A landscape with many valleys, sampled at points; each row gives a point and its height.
From any point a ball rolls to the lowest of the 4 points nearest to it. It stops when none of these is lower. Distance is the straight distance between rows; heights are no part of it.
(285): [ -7  17  16  -7  -3 -10 -19 -21  17 -27   0 -13 -22  20  15   4 -30   2
  -7  24   3 -16 -26  -6   5  -1 -14  -9]  h=7.2
(1091): [-11  14   1   9 -37 -20   8 -21  18  -2 -14  12   3  19  15   8 -17  -7
  -9  -1  10   6  -3   3  25  -3  -3  -8]  h=25.7
(114): [  0   1  42   8  41  38  18  -1  -4  26   0   1 -10  -4 -15  14 -19   4
   0  37  11  28  -9  -2 -18  -8 -14   0]  h=4.0
(140): [  9   5  13  15   5  21 -10  -6  12  11 -17   1   6 -18   5   5 -16  14
 -20 -20   1  17  -1   2  13 -15 -24  -9]  h=26.1
(284): [ 23   0  -5  -5  17  19  16  -8  -1   0 -14 -15   1   2  -5   3  -9   2
  42  28   5  56  13  -2  -9 -35  17 -18]  h=19.4
(1594): [  4  10   7   0  22  35  10   5 -13  10   4  -6  19   1  -2  -6  33  29
  -1  23  -2 -26 -27  14   8  42 -50  25]  h=11.9
(70): [ 30   8  27  19 -11  14   7 -26  23  32 -13   3   9 -21  21   2 -12 -14
  14  -8  -7  39  -2  -4  22 -43  -3  -3]  h=1.7
(1581): [ -9 -24 -15  12 -15 -41  12   4 -24  -2   0  13   7  -1  13  15   8 -22
 -15 -19  19 -15  20 -14 -24  12  44  -7]  h=56.2
(499): [-13 -16   9   3  19  -9 -23  26  -7   0  26 -44  14   1  31   2  16  11
  10  -9  -7 -59  -7 -13 -29  17  45   0]  h=23.7
(1184): [ -5 -10 -17 -24  27  30   1  33  -6  -5  -9  24  -3  -7 -28 -10  31  15
 -10   2  -6 -21   4   3   7  26 -18 -15]  h=61.5
(476): [ -2   8 -18  17  -8 -49  20   6 -50 -30  -1  17  -8 -22 -17  17  21  -7
 -25 -16  15  16   9 -18  -9   2  30   7]  h=65.7
(1149): [-15   2 -24 -15  -5 -33   0   5 -11 -37  -3  13 -13  14 -13   2   1  -1
 -20   9   8 -14 -14  -5 -25  23  18   3]  h=58.9
(748): [ 44  -1  34  19  -4  22  13 -34  13  24 -16 -15  12 -17  11   8  -4  -2
  24   1  -1  46  -1   1   4 -37   6  13]  h=57.3
(666): [ 36   0  43  19  34  34  20 -25  -1  19 -16  -7  -9 -12   2  15  -6  -6
  13   7   0  44   1   0 -11 -32   6   3]  h=37.4
(1037): [ 19   1 -26  -6 -14 -33   8   0 -23 -36 -18   8 -13 -13 -11  -5  30 -11
   2 -22   9   2  33  -2  15   0  30 -12]  h=44.6
(319): [  1  -7  20 -11  24  41   8   7  -1   8  15  -2  14  12  -5   1  14  21
  14  53  -9  -8 -30  -3   6  29 -40  13]  h=10.4
(908): [-19 -12   0 -12   3  11   1  12  11  -3  -8  17 -12   9 -16   6 -16   8
   6  33   5   4 -11   1   7  -3  -4 -21]  h=12.0
(863): [  2   2 -40  -4 -28 -20  22 -14  -3 -19 -18  13 -12   2   7 -10   4  -1
   5   7  -3  18  15   0  42  -7  26 -12]  h=32.8
(220): [ -1   4   4  12   1  14 -22   5   1  -2 -13   5   4  -9  -3  11 -19  13
 -25 -31   6   4  10  16  -2   0 -24  -3]  h=16.6
(671): [ 31 -14 -18 -29  -2  -7  -5   2   0 -25 -29  10  -3  -5 -11 -14  16   5
  29  15  -1  20  12  -2  32 -15  16 -20]  h=32.6
(1042): [ -6  11   3  17 -16 -16 -11  -5  15   5   6   0   4  11   8  16 -19 -16
 -21 -38   4   8  11  18  -4  -3 -12  -1]  h=4.3
(1543): [-13  -2  14  21  18  13 -35  26 -21   9  42 -31  28 -10  -3   1 -11   6
  -9 -29  10 -19   4   8 -44  10 -13  24]  h=9.2
(1002): [ -2  -2 -14 -22  26   0  -4  33  -3 -22 -10  19 -17 -22 -27  -8  38  -2
  -4 -19   0 -20  29   1   0   9   6 -15]  h=64.4
(1452): [-15   9 -23   9 -32 -20  18 -16   3 -15 -10  13  -1  23   8  14 -12  -8
 -19 -10  16   3   8  10   2  13  17   1]  h=50.0
(194): [ 45  -5  20  10  -6  24  -9 -20  13   9 -29 -16  14 -17  15   3  -8  19
   6 -13   0  33  -8   3  26 -31   1  12]  h=80.1
(233): [  9 -10  38   7   0   5 -20 -14  12  25  -8  19   3   1   7   0 -18  -1
 -11  -6 -11  21 -28  -9   0 -22 -42  -1]  h=19.8
(321): [-11 -24  -7  26 -14 -32 -13   7  -3   0  14  -9  17  16  12  23 -10 -12
  -6 -29  16 -27  15   5 -35   9  34  -2]  h=36.8
(877): [  7   9  29  -6  -3  -9 -29 -16  12  -2   1  -4 -13  13  17  -3 -22  -7
 -14 -17 -13  -9 -18   1  -4  -1 -43  -3]  h=10.6
(440): [-12 -20  -6  -4  -6 -30  -3   7 -15 -14  11  -4   6   9  10  18  -2 -13
  -8 -12  17 -38  -3 -12 -41  26  42   1]  h=47.2
(1457): [  4  21  16   8 -28 -31 -18 -30  21  -3   2   6  -9  17  16   5 -21 -16
 -18 -10 -11   0 -13   3   4  -3 -25  -4]  h=13.7
(1550): [  5  10 -18 -16  31  21   4  16 -13   0  13   2  27  21  -6  -4  52  22
   8  14  -5 -26 -25  10   6  46 -42  21]  h=13.4
(528): [-11  -2   8  -2  20   9 -21  31  -6   5  45 -47  18   7  15  -1   5  -5
   9 -15  -3 -44   1   5 -35  20   2  10]  h=18.2
(1263): [ 30  -9  27  30  -1  16 -12 -28   4  36 -10  14  -4 -32   3  -2  -8  10
  -5 -19 -14  44 -20  -7  19 -37 -14  24]  h=69.8
(525): [  9   5  31   0  12  19 -21  -3  -7   4   6 -16   0  -2  13 -11  -8  10
 -17  -1 -11 -21 -22   2  -7  11 -58  11]  h=14.2
(909): [ -7 -16  -1  -4  23  49   4  15   0   1 -16  10   5 -11 -10   2  11  25
 -10   3   0 -17  -4   2   5  19 -25  -2]  h=16.8
(1135): [ 34 -17   7 -17   7  18  16 -20   2  -2 -21 -19   8  -8 -10  -2  -2   3
  43  30   9  42  -2  -4  -5 -20  22 -11]  h=25.6
(1195): [ 18 -32  28  24   3  12 -13 -30 -11  48  -2  22 -10  -9   6 -18 -19   4
 -11  -7 -16  41 -29 -30  -7 -29 -20  24]  h=88.9
(421): [ -9   8 -14 -26  28  -8   9  29  -9  -2  36   4   7   7 -26  -6  57  -9
   3 -19 -11 -35  -1   4 -17  44  -4   1]  h=25.4
(1017): [ 18 -15  40  21  20  25  -9 -11  -6  28 -13  14  -3 -16   5   7 -17   8
 -10  -6   3  26  -4  -7  16 -25 -27  -1]  h=27.4
(746): [ -3   8  18   1 -15 -14 -14 -16  22   3  -7  13   0  20   7  14 -23  -6
 -17  -5   1   7  -9   2  12 -12 -24 -15]  h=17.0
(389): [ 24 -13 -18 -27  -5 -14  -6   4  -8 -35 -23   4  -4 -17  -8 -23  26  -1
  19  -6   2   4  22   0  29 -10   8 -19]  h=48.5
(1492): [ 12 -19  25  -1  31  39  12   7   2  14 -10   5  -3 -10 -13  17 -16   8
   9  29   9  21 -10  -2  -3 -14  -9 -13]  h=9.5
(1201): [ -2 -13   9  13  -1 -17 -22   2  -2 -14  21 -35   4   8  28  20 -11  -9
  -4 -15  14 -43   3   1 -43  17  28   5]  h=8.1
(561): [-24  -3 -13 -23  -5 -15  -5   7   3 -31  -1   0 -31  21  -7  -8  -9  16
  -4  33   0 -19 -33  -7 -10  11   1   7]  h=44.7
(983): [ 16   9  24  10  20  13  16 -15  15  17  -7   9   0  -2  -3  15 -24 -15
  22  23  14  53   2  -2  -9 -40  -2 -11]  h=27.1
(976): [ -4  15  12   1 -10 -15 -18 -14   8 -13   3  -6  -4  16  14  11 -24 -10
 -16 -18   8 -19   0  18 -13   4 -19  -8]  h=1.8
(1175): [ -2 -12 -24 -15   3  -3  -4  18  -2 -18 -11  15  -3  -1  -7   9   4  -5
 -13 -20   5 -10  20  13   0  10   4 -14]  h=45.5
(216): [ -8 -11 -13  -6  17  31  -4  26  -2  -3  -2   2   9  -5 -17   5   6  13
 -21 -29   6 -21  16  19 -17  18 -19  -7]  h=60.8
(775): [-26   4 -18 -29  12 -20  -6  30 -12 -23  19  15 -21   2 -28 -13  29  -2
  -9   2  -6 -32  -5  -1 -14  31   9   6]  h=35.3
(1293): [-14  -3  -1 -21   3   7  -9   8  18 -16  -7  11  -7  21  -7   7 -16   6
 -16   1  10 -18 -12  13  -2  15 -18 -14]  h=29.5
(945): [ -3  -5  32  -5  15  20   2   3   8  12  -1   8  -9  12 -11  15 -27   6
  16  44   5   9 -26  -4  -9 -13 -20 -11]  h=5.8
(401): [ -1 -23 -25   4  26  24  -9  25  -7   4  -2  -8  14 -23  -9  -3  11   8
  -4 -47  11  -6  31  14 -28   6   4  -3]  h=59.3
(297): [-16 -13  -4  -7  27  13  -8  35 -14  16  35 -23  21   6  -7  -4  27  -8
   9 -13  -3 -41   2   6 -39  38  11   1]  h=22.5
(847): [  4  46  12  15 -46  11  25 -42  30  36   4 -10   2 -13  27 -19  -2  -7
  32  16 -12   9  23 -19  44 -20  12   3]  h=71.9
(1354): [ -1  -9 -19 -22  16   6  -6  31   2 -15 -19  21 -14  -9 -28  -3  13   4
  -6  -6   1  -7  19   3  10   8   0 -18]  h=36.3
(752): [ 10   3  48 -13  28  25  -4  -2   1  15  10  -9  -1   6   6   0 -25   2
   9  39  -5  -8 -34  -9  -5   2 -41  -9]  h=7.1
(935): [-13  -3 -15 -17  25  17   3  37 -12   6  24  -1  15   6 -23 -11  44 -11
  -8 -17  -7 -37   8   6 -24  41 -18   1]  h=33.8
(875): [  1 -15 -14 -13   9   4   1  24   2 -13 -16  19 -21  -2 -15  -3   2  15
  12  22  -3   8   1  -2  18 -10   8 -20]  h=6.5
(1019): [ 20  16  22 -10   1 -15 -30 -23  13  -7   2 -16 -27   7  24  -5 -26 -19
 -11  -7 -25 -11 -25  -6   0  -6 -39  -8]  h=9.7
(788): [ -7  -4 -24 -13  -8 -15  -5  11   4 -17 -20  18 -17   5 -11  -2  -5   3
  -1   9   3   6   4   0  13   1  12 -23]  h=22.4
(751): [-20 -29  -2   3   6 -24 -16  27  -6  10  20 -12  16   8  10   9   2  -5
   2 -17  11 -40   4  -3 -42  14  37  -1]  h=34.4
(1466): [ 11  -4 -33 -19  -8  -9   2  -5   7 -23 -27   3   1  -5   8  -4   5  -6
  11 -16   6  12  15  11  27  -8  16 -20]  h=25.8
(566): [-23   4 -11  -4   1 -43   4  21 -28 -28  -1  26 -29 -19 -34   4  26  -2
 -20 -10   8 -14   5 -11 -20   9  24   6]  h=60.1
(743): [ 23  -9  29   2   6  14 -32 -14  -9  21  -3  -6 -11  -6  18 -21 -13  -2
 -18 -13 -31   4 -38 -20 -13  -5 -54  16]  h=14.6
(982): [ 22  28  12   4 -37   8   6 -29  32  28  -8  -8  23 -14  20  -4  -4  -2
  28   0  -4  28  12   1  40 -29   1  -2]  h=70.4
(1420): [  9  14   7   7  -1   6  25 -22  18  17  -4   3   6   5   0   8 -19 -14
  32  25   3  44  13  -2  10 -41  13 -11]  h=15.1
(403): [  6   4 -33  -1 -22 -18   9 -10   3  -8 -21   4   3   1  12   6   3 -13
  -1 -30   7   6  35  24  20   4  21 -14]  h=7.0
(815): [  7  11 -44   6 -25 -43  32  -9 -37 -18  -8  15  -2  -8  -3   3  17  -9
 -23 -13   7  17  24 -12  10  10  34   2]  h=65.6
(1089): [ 10  -1 -25  -3 -17 -44   4   6 -21 -27 -23   6 -19 -12 -17 -16  19   4
  12  15  -4  20   1 -14  38 -23  26  -3]  h=25.5
(343): [-14 -15  15  -9  20  43   0  25  -3   8  -3  12   4   5 -15   0   1  16
   0  31  -3  -8 -20  -1   8  20 -29  -4]  h=11.0
(1346): [ -4 -14  -5 -14  11  31  -4  20   5  -6 -24  18  -1  -5  -9   4   0  15
 -12  -7   3  -2   2  15   9   0 -12 -13]  h=22.7
(436): [ -2 -15  33   9  13  36  -5   1  -3  14 -19  12  -2 -12   1  15 -11  24
 -21  -3   4   2 -13   4  11   1 -33   8]  h=29.3
(500): [-22 -11 -15  -3 -12 -18   8  -6   2  -7 -16  11 -13  19  -8   4 -21   5
   7  43   5   7 -24  -9  10 -13  11  -1]  h=8.3
(1530): [-12  -2 -13 -31  15  -3  -5  18  -5 -25  21  -4  -9  16 -13  -9  20  -7
  -2   5  -3 -41  -4   7 -18  40   5  -1]  h=23.8
(932): [  6  -9  22  22   2  22 -27  -9 -23  11   6   9 -16 -20  -2 -26 -12  23
 -38 -21  -7  11 -18   0   1  -5 -42  32]  h=19.3
(791): [ 10 -10 -13 -15  29  10  -4  32 -11 -11  -3   1  -2 -29 -22  -7  36  -6
  -2 -38  -2 -19  35   8 -10   8  11 -21]  h=75.5
(979): [ 20 -11 -32  -2 -17 -23   6  -3  -9 -16  -1  -6   8 -12  12  -3  16 -16
   3 -42   5  -3  43  14   0  -1  37 -13]  h=24.3
(171): [ -9  -2 -10  15  38  15   3  31 -24  21  40 -43  41   2   5  -8  49   7
  18 -19   5 -27 -17   4 -31  31  -8  26]  h=35.7
(60): [  0   9 -26   3 -25 -18  20 -17   9 -10 -15  13   1   3   9   7  -4 -12
 -21 -18   9   6  24  17  18   5  21  -9]  h=20.0
(1534): [ -8  -1 -34   0 -18 -34  16  -1  -8 -25 -13  24 -18   0   2   4   6  -8
 -16  -5   5   4   9   7   6   6  25 -10]  h=43.8
(1610): [ -9   5  -6  -9   8 -12  -1   5 -12 -29  17 -24  -9  11   8  10   1 -10
  -4  -1   2 -43  -3   1 -40  37  21   7]  h=32.0
(670): [ 18  38   8   2 -18   0  24 -38  17  17   9 -11  12   2  11 -11 -12 -16
  44  36  -1  38  28 -10  12 -38  20   5]  h=38.2
(860): [-20 -15 -29  -1 -22 -38  14  -6 -24 -17 -23  21 -21   6 -11  -3  -1  13
  -1  19  -3  19 -16 -14  19 -20  16   6]  h=0.5
(1199): [ 15  -1  60  10  26  30  10  -3 -21  31  10  -9 -10  -9   7  -7   4  14
   5  39  -7  -6 -33  -4   0  18 -43  27]  h=9.4
(334): [-20  11   4 -25   6   4 -13   2  16 -29   1 -11 -19  17   7  -1 -18   5
  -2  11  -4 -38 -20   2  -1  17 -19  -4]  h=15.9
(684): [-16   9 -12 -20   4 -42  -3  18 -19 -35  15   3 -21  -4 -23   7  24   3
 -10   4  -2 -35 -17 -15 -40  28  22  25]  h=42.7
(494): [ -2   6  10   4   2 -14 -15  -2   4 -20  20 -33  -6   8  23  21 -11 -14
  -9 -22   7 -36   6  13 -38  24   5   1]  h=42.2
(599): [-10  -8 -19   7  -9 -32   8  -6  -4 -22   4   8  -8  17  -2  16  -1 -16
 -18 -15  16 -21  10   9 -30  20  23   2]  h=5.9
(1619): [  9  36   9  19 -39   1  11 -30  33  31  -7   7  14  -4  27  -1  -9 -15
   8 -10  -7  25  12  -1  43 -22   0  -7]  h=31.8
(1218): [ -9  15  -6 -16  13  -3  -5  -3   2 -35  17 -27 -21  12  18  12  -8   0
 -14   1   6 -43  -6   6 -21  28   1  -1]  h=45.1
(1422): [ 14   3   7  15 -13  15  -2 -15  25  21 -22  14  13  -6  14   9 -10  -6
  -3 -13  -2  32  -6  -2  27 -30 -14 -14]  h=41.1
(865): [  2 -14 -25  23  -3   0 -20  15  -1   5  15 -11  21 -13   1  19 -10  -2
  -4 -47  13   8  32  12 -21 -10  24   0]  h=45.7
(424): [ -7  -2  21   4  -5   7 -18  -5  13   6 -12  14   2  10   7   5 -22  -4
 -23 -22   2   7   3   7   8  -4 -32 -10]  h=20.8
(1465): [ 18   7 -38  16 -42 -26  33 -18 -16   2  10  -3   5 -11  24   9  13 -17
 -11 -23  10  10  41  -4   9  22  46   7]  h=77.9
(1634): [-25   6   7  21  -4 -25  20 -27   6  10   4  -3 -12  30  -4   3 -32  -9
  17  51   1  29 -14 -13 -14 -41  20   9]  h=3.7
(527): [-17  -8 -26 -17  -1 -26  -1  20  -7 -22 -11  26 -26   4 -22  -4  12   4
  -8  10  -1  -5   2  -3   4   2  10  -9]  h=38.0
(1580): [ -7  -2  -4 -15  22   1   0  23  -3 -17  26 -27   4   9   1  -3  19 -11
   1  -7   1 -46   1  14 -31  31   2   7]  h=9.1
(606): [ -5   1 -11  10   9   0  26  -7   7  10  -6  -2 -10  13 -16   8 -29 -13
  30  43   2  44  13  -2 -14 -42  19  -2]  h=7.9
(165): [-17  10   0  17 -23 -13  18 -26  16  12  -8  11   4  18   5   8 -23 -14
  16  39   6  26  -6  -9  20 -27  12  -8]  h=3.5
(99): [-20 -17  -7   6   8   4 -13  25   0  -4  11  -8  12  -2  -5  12  -7  -3
 -17 -38   9 -16  24  17 -28   8   7  -8]  h=47.6
(77): [ 19  13  -1  20 -24   5 -13  -9  28  14 -16   1  11 -14  10   6 -13   4
  -1 -34  -7  29  12  11  28 -22 -14  -1]  h=49.0
(1571): [  8  -8 -25 -18  -1  -5  -1   6   1 -22 -21  17 -15  -8 -10  -4   7   9
  19   9   3   9   6   0  28 -17  15 -28]  h=19.1
(484): [ 17  -8 -18  -7 -15 -17  24 -26  -9   1  -8 -15   1   4  -4 -22  -2   1
  44  42   1  32  14 -14  20 -39  35  -2]  h=25.3
(461): [-16 -16 -13 -13   9   2  -5  25   0  -1  11   2   3   9  -8   5   8 -10
 -16 -25   5 -28  12  14 -31  19   2  -6]  h=54.2
(888): [-18 -15   3  -1  11  -4   9   4   7   9   1   0 -21  25 -19   5 -29   6
  26  56   5  17 -13   0 -16 -21   3  -1]  h=5.6
(824): [ -9  29  15  27 -24  -8  27 -39  18  25  10  16   6  13  11   4 -16 -23
  20  37  -6  29   2 -16  21 -37  12  -6]  h=6.3
(1450): [-25 -15  -8  14  32  34 -10  35 -17  20  25 -19  32 -12 -17  -7  19   9
  -6 -36   5 -20   8   9 -38  17   6   9]  h=4.1
(111): [  3 -24  11  -7  26  45   4  17   1   6 -20   9  -1 -11 -11   6   2  20
   3  20   2  10  -2   1   9   0 -11 -18]  h=13.3
(98): [-11   5 -14 -32  24  11  -1  25  -4 -11  21  10   2  21 -21 -16  36  -2
   3  13 -18 -32 -12  -4  -6  38 -15  10]  h=34.6
(275): [-10   5 -18 -23  33  -5   4  33 -12  -6  41 -17  11  14 -13  -6  46 -12
  12  -8  -8 -44   0   4 -29  41   2  14]  h=18.7
(579): [  5  20  -3  16 -35   1  10 -20  29  11 -15   2   9   2  15   4 -15  -8
   3 -18  -2  23  12  11  39 -16   2  -7]  h=35.6
(749): [  4  -3 -30   3 -31 -27  31 -25 -24   3  -6  -9  -9  -7  -1 -24   8   7
  18  41 -11  33  -1 -28  41 -28  37  16]  h=34.3
(374): [ -6   2   7   4  24  26  -5  22 -16   5  16 -25  27   3  -4  -9  20  21
 -17 -22  -8 -27  -9  20 -22  37 -39  29]  h=16.5
(1118): [ -1  12 -28   4 -32  -5  30 -28  -1   3  -3  -8   5   2  10 -16 -10   3
  32  38  -8  27  12 -21  38 -24  34   0]  h=30.2
(442): [-17   4 -23 -31   7 -18  -8  12  -2 -36   3 -10 -24   7 -11 -17  10  10
  -8  35 -12 -33 -29   0 -13  18   2  18]  h=47.0
(1267): [  4  -8  30  13   4  14 -29 -10 -26  20  -2  -2 -13 -16   7 -27  -7  21
 -30  -3 -10  -7 -30   0   2   8 -53  33]  h=15.2
(1486): [ -6   8 -18  -9  -1 -34   0  23 -16 -36 -15  22 -31 -25 -24  -6  26   2
 -13  -2   6  -7  13  -3  16  -6  19  -6]  h=51.8
(1347): [  5  18 -29   1 -45 -10  31 -39  -5  -4  -7  -2  -2  -2  17 -11   6   8
  -5   2   2  19  20 -13  47  10  28   0]  h=49.5
(1415): [-15   4   7  28  24  24 -19  30 -35  22  46 -38  42  -6  -7 -13  27  21
  -2 -13  10 -20 -14   7 -29  22  -4  31]  h=24.7
(674): [ 25   7  -2  20 -15  10 -15  -8  16   9 -12   5   7 -25   4  -1 -12  16
  -5 -41  -4  39   2  11  17 -24 -17  15]  h=58.7
(459): [ -1  -8  26   2  12  27 -10   5  13  13 -16  17  -2   1   7  14 -22   6
  -2   6   4  14 -13   3  12  -8 -22 -16]  h=25.9
(1589): [  1  -2 -10 -10 -11   4   6  -6  18   7 -23  11   0   4  11  10 -15   3
  13  11   3  23   0   7  28 -21   5 -24]  h=55.4
(185): [  2  45  -3  18 -52  -9  20 -33  30  20   1   4   5  -9  27  -6  -5  -2
   8 -12  -9  14  17  -8  50  -1  12   0]  h=49.7
(1503): [ -1  -9  34  -7  29  33  11   8  -6  19  13   1   3   4 -15  10  -8  20
   4  46   2  -1 -28  -1 -14   7 -25   7]  h=8.2
(556): [ 42 -13  34  27  -3  16  -4 -32  12  48  -7  11   0 -33  13  -9  -8  -5
  10 -12 -22  59 -10  -8  14 -48   3  26]  h=64.9
(760): [-15  24 -22   7 -47 -12  27 -31  14   7  -8  11   5  11  12   2 -10  -3
  -7  17   2  15   6  -5  34   0  22  -5]  h=31.9
(1365): [  6  24  16  20  17  10 -21  11 -35   4  28 -34  12 -16   4 -16   4   9
 -18 -20 -10 -23  -7  12 -24  21 -40  44]  h=21.4
(1612): [ -1  -2  12  20   3   0 -35  10  -7   2  19 -15  14  -6  -6   7 -17  -4
 -22 -30   4  -9  13  19 -37   6 -33  16]  h=18.0
(837): [ 25  -7 -19  -3 -11  12 -13 -12  15 -17 -25 -10  20 -11  11   2  10  14
   6 -39   9  18  23  19  16 -11  -1   0]  h=29.4
(848): [  2   9  34   8 -12 -13 -15 -29  20  16   1  15   1  19  16   2 -24 -26
   2  11 -14  12 -24 -15   5 -25 -26 -12]  h=19.0
(698): [ -3  37  19  17 -43 -13  15 -33  32  40   3  23   4   3  17  -5  -5 -23
   7   6 -17  22   5 -19  33 -18 -10  -6]  h=14.3
(105): [ -8   7  26  -2  -4 -11 -16 -13  13 -13   6  -6 -16  24   7   4 -33  -8
  12  46   2   0 -40 -10   6 -20 -10 -11]  h=5.4
(1384): [-23   7  31   2  14  -4   5 -10  10   2  12  -4 -11  25 -13   0 -34  -6
  20  52   3  10 -23 -11 -22 -25  -5  -2]  h=4.6
(544): [-18 -20 -14 -17  20   2  -1  40 -10   4  20  -2   7  -5 -19  -5  26 -18
  -9 -26  -2 -32  19   9 -30  26  16 -10]  h=39.9
(1455): [ -7  24   0  13 -36  -7  26 -34  19  13  -5  10   5  10  18   1  -9  -9
  10  20  -1  25   7 -11  40 -18  15  -9]  h=14.7
(326): [ -2 -24 -16  -7  11  -4   1  34 -11  -4  -3   4  -3 -17 -12   6  17 -15
  -4 -42   4 -21  34   5 -20   1  26 -21]  h=86.2
(149): [ 21   7 -21  -5 -30   0   3 -21  16   1 -20  -9  20  -3  20   0   3  -4
   7 -22   3  16  29  19  33  -9  11  -7]  h=20.2
(1588): [ -1   6  24  23  14  20 -27   4 -26   5  10  -1  -1 -19 -10 -18  -2  22
 -34 -17  -2 -16  -8   9  -6  14 -51  41]  h=18.9
(328): [  0 -22 -25  21 -11 -16  -8  16  -8   1   5  -5  16  -7  13  11   4 -14
   5 -42  12  -7  38  10 -16   1  45  -9]  h=38.9
(906): [ -7   3  -5 -16  20 -37   8  22 -16 -23  38  -6  -8  -8 -16  -5  44  -5
   3   1  -7 -48 -11 -20 -37  41  39  22]  h=46.4
(1361): [ 27  -9  47  23  16  16   8 -27   2  40 -14  12  -4 -15   6   6 -15  -4
   1  -7  -6  46 -13 -11  -4 -40 -11  14]  h=40.5
(309): [ 22   5 -30 -19 -19 -30   7 -12 -13 -34 -19   3  -4  -6   6 -19  22  -4
   7 -10  -3  12  14  -1  35  -9  25  -8]  h=43.9
(831): [-21 -27  -4  17  10   2 -26  38 -10  14  25 -14  26  -4  -2   7  -4   2
  -2 -28   9 -24  15  -1 -35   0  31  -4]  h=35.9
(521): [  1  11  23 -10  -1   6 -21  -2  13  -8   3  -6  -4   2   7   2 -20   3
 -16  -8  -4 -22  -9   7  -3  11 -44  -6]  h=12.4
(199): [ -7  -6 -20   2 -19 -19  22 -13  -6  -4 -11   6  -9  10  -5 -11 -11   5
  16  33  -2  31   0  -6  31 -25  29 -12]  h=15.8
(737): [-16 -16  -2 -14  12 -30  -3  16 -15 -15  17  -7  -6   2   2   7  19 -13
   0 -12   9 -44  -7 -15 -40  36  42   5]  h=46.7
(1343): [-22  -6  -5 -33   9  11  -7  23  12 -16   5   9  -2  16 -17  -7   6   8
  -8  14  -4 -27  -9   4  -4  25 -20  -2]  h=39.0
(205): [-17  -2 -10 -28  12  10   0  23   8 -14   7   0 -12  15 -13 -10   6  12
   6  40 -13 -24 -29  -6   2  23 -13   4]  h=39.7
(591): [ -9  34  -7  22 -30   2  45 -41   6  16  12 -11   8   1   9 -11 -17  -4
  30  54  -4  29  25 -29  20 -35  35   9]  h=41.0
(113): [ 29  25   2   5 -37  14  -3 -27  26  19 -22 -13  24 -18  18  -8   0  10
  16 -20 -11  26  10   8  38 -22   0  11]  h=69.0
(711): [  4  19  18  16 -29 -14 -10 -26  32  21  -7  16   6   9  17   5 -18 -12
  -4 -20 -14  23   0   2  24 -22 -14   2]  h=45.6
(135): [-18  -7  -8 -17  15 -16   1  29 -10 -15  23   9  -7   0 -23  -5  29 -17
 -13 -12   7 -33   6  -7 -32  32  20  -4]  h=37.6
(529): [ -7  -6  26 -16  21  23   5  13   2   4  19 -15 -10  19  -6  -6 -15  12
  26  62  -6  -8 -31  -4 -15   5 -29   1]  h=8.5
(1468): [-10  -3  -4  -4  23  43   3  26  -3   7  -5   5  18   5 -11  -4  30  23
 -15  10  -4 -17 -13   5   7  40 -39  19]  h=14.5

For each start below, name the point where the ball stops.
(1267) => (976)
(476) => (403)
(1588) => (976)
(216) => (114)
(815) => (403)
(566) => (875)
(888) => (165)
(674) => (976)
(1091) => (976)
(77) => (403)

Call two points neighbours if one is among the 4 nearest of the other. Go from one point of each pair to the other, from neighbour to neighbour, staying as low as possible. Name the highest point that can't be avoided.
(875) and (1450) => (1612)
(1201) and (114) => (499)
(114) and (1580) => (528)
(114) and (860) => (500)
(599) and (403) => (440)
